Each row is a point on a landscape with many valleys, with its height.
From any point a ball rolls to the lowest of the 5 points nearest to it. It stops when none of these is lower. Distance is the straight distance between rows; heights are no part of it.
Q592: [ 1  7 -5 13 -7  0  2  5]  height 398
Q501: [ 7  3  4  3  9  1 -3  0]  height 692
Q126: [ -6  13  -2  13 -22  -6  26   7]  height 172
Q976: [ -4  -9 -11   0   4  12 -41  -2]  height 214
Q74: [11  3 10 -6 24  1 -2 -6]  height 435
Q894: [-12 -13 -21  14 -31   8 -36   8]  height 169
Q490: [ -3 -12   3 -26  32  11 -26 -26]  height 560
Q53: [-12  11  -8  15 -28  -4  25  12]  height 151
Q959: [-20 -15 -24  16 -48   3 -29  11]  height 158
Q146: [ 20   0  25 -25  44  -9  27  -9]  height 103
Q740: [ -3   5  -7  15 -20   1   6   8]  height 246
Q424: [  8  26  16   8  -6 -16  61   7]  height 296
Q833: [-16  -3 -14  15 -39   1  -5  11]  height 108
Q29: [-19   5 -16  13 -43  -2   8  13]  height 45
Q482: [  2  -2  -7   2   1   9 -25   1]  height 455
Q129: [  5  -6   8 -26  37   4 -11 -20]  height 27
Q399: [-11 -15 -14 -11  11  19 -58 -14]  height 213
Q6: [-17  -7 -20  14 -45   4 -15  11]  height 126
Q539: [17 12 15  2 16 -9 32  4]  height 146
Q55: [  0  -4  -3  -4  16  10 -30  -7]  height 564
Q816: [ -9   1 -11  13 -27   0  -1  10]  height 186
Q314: [  7 -11  17 -34  45  -1   7 -20]  height 137
Q939: [ 16   5  22 -14  32 -11  25  -3]  height 72
Q812: [  5  18  10  13  -5 -10  44   8]  height 194
Q122: [ -8   6  -8  13 -27  -2  14   6]  height 179
Q836: [  4   0  -3   9  -4   5 -13   3]  height 633
Q712: [-30 -13 -23  11 -63  -3 -17  14]  height 143
Q237: [ -4 -10  -3 -22  28  14 -38 -23]  height 619
Q377: [-18   7 -13  13 -40  -4  19  12]  height 101
Q76: [ -2  -6 -12  10 -11   9 -31   3]  height 215
Q565: [ -8 -12 -18   8 -11  13 -45   4]  height 184
Q97: [11 10  9  7  8 -3 15  2]  height 237
Q541: [ 12  19  14  10   2 -15  49   5]  height 221
Q265: [  3  -3   1 -11  19   8 -22 -10]  height 783
Q974: [ 23   9  24  -5  25 -13  37   2]  height 113
Q654: [ 13 -14  24 -43  54  -9  30 -18]  height 183
Q626: [-23 -13 -23  15 -54   2 -18  12]  height 131
Q95: [ 10  -2  13 -19  37   1   1 -11]  height 220
Q35: [ -8 -13 -11 -10  14  16 -49 -14]  height 224
Q84: [ -5 -12 -14  -3   4  16 -49  -7]  height 197
Q36: [ 12  -5  21 -27  44  -3  10 -14]  height 128
Q81: [ 17  -3  29 -33  48 -11  32 -10]  height 127
Q885: [  2  -2   0  -1  11   6 -23  -3]  height 63
Q480: [ 21  14  23   1  20 -15  46   4]  height 173
Q367: [14  4 14 -7 26 -3  8 -5]  height 40
Q123: [ -7  -2 -16  13 -22   3 -12   6]  height 203
Q752: [ 21   4  28 -16  37 -14  32   1]  height 98
Q3: [-11  -9 -19  14 -29   5 -26   8]  height 156
Q233: [  3  14   2  11 -10  -6  35   4]  height 188
Q685: [  3   3  -1   5   3   1 -10   1]  height 732
Q751: [-25  -6 -19  11 -50   0  -1  12]  height 99
Q455: [ 11  14  13   8   7 -11  29   4]  height 164
Q719: [  3  10   2  14 -13  -2  15   6]  height 223

Where does a ball stop that starts at each point below?
Q654 -> Q367
Q146 -> Q367
Q740 -> Q29
Q812 -> Q367
Q126 -> Q29
Q541 -> Q367

Two balls start at each pair of points below. Name the first point that both come to, or write never.
Q3 and Q123 -> Q29
Q712 and Q35 -> Q751
Q424 and Q81 -> Q939
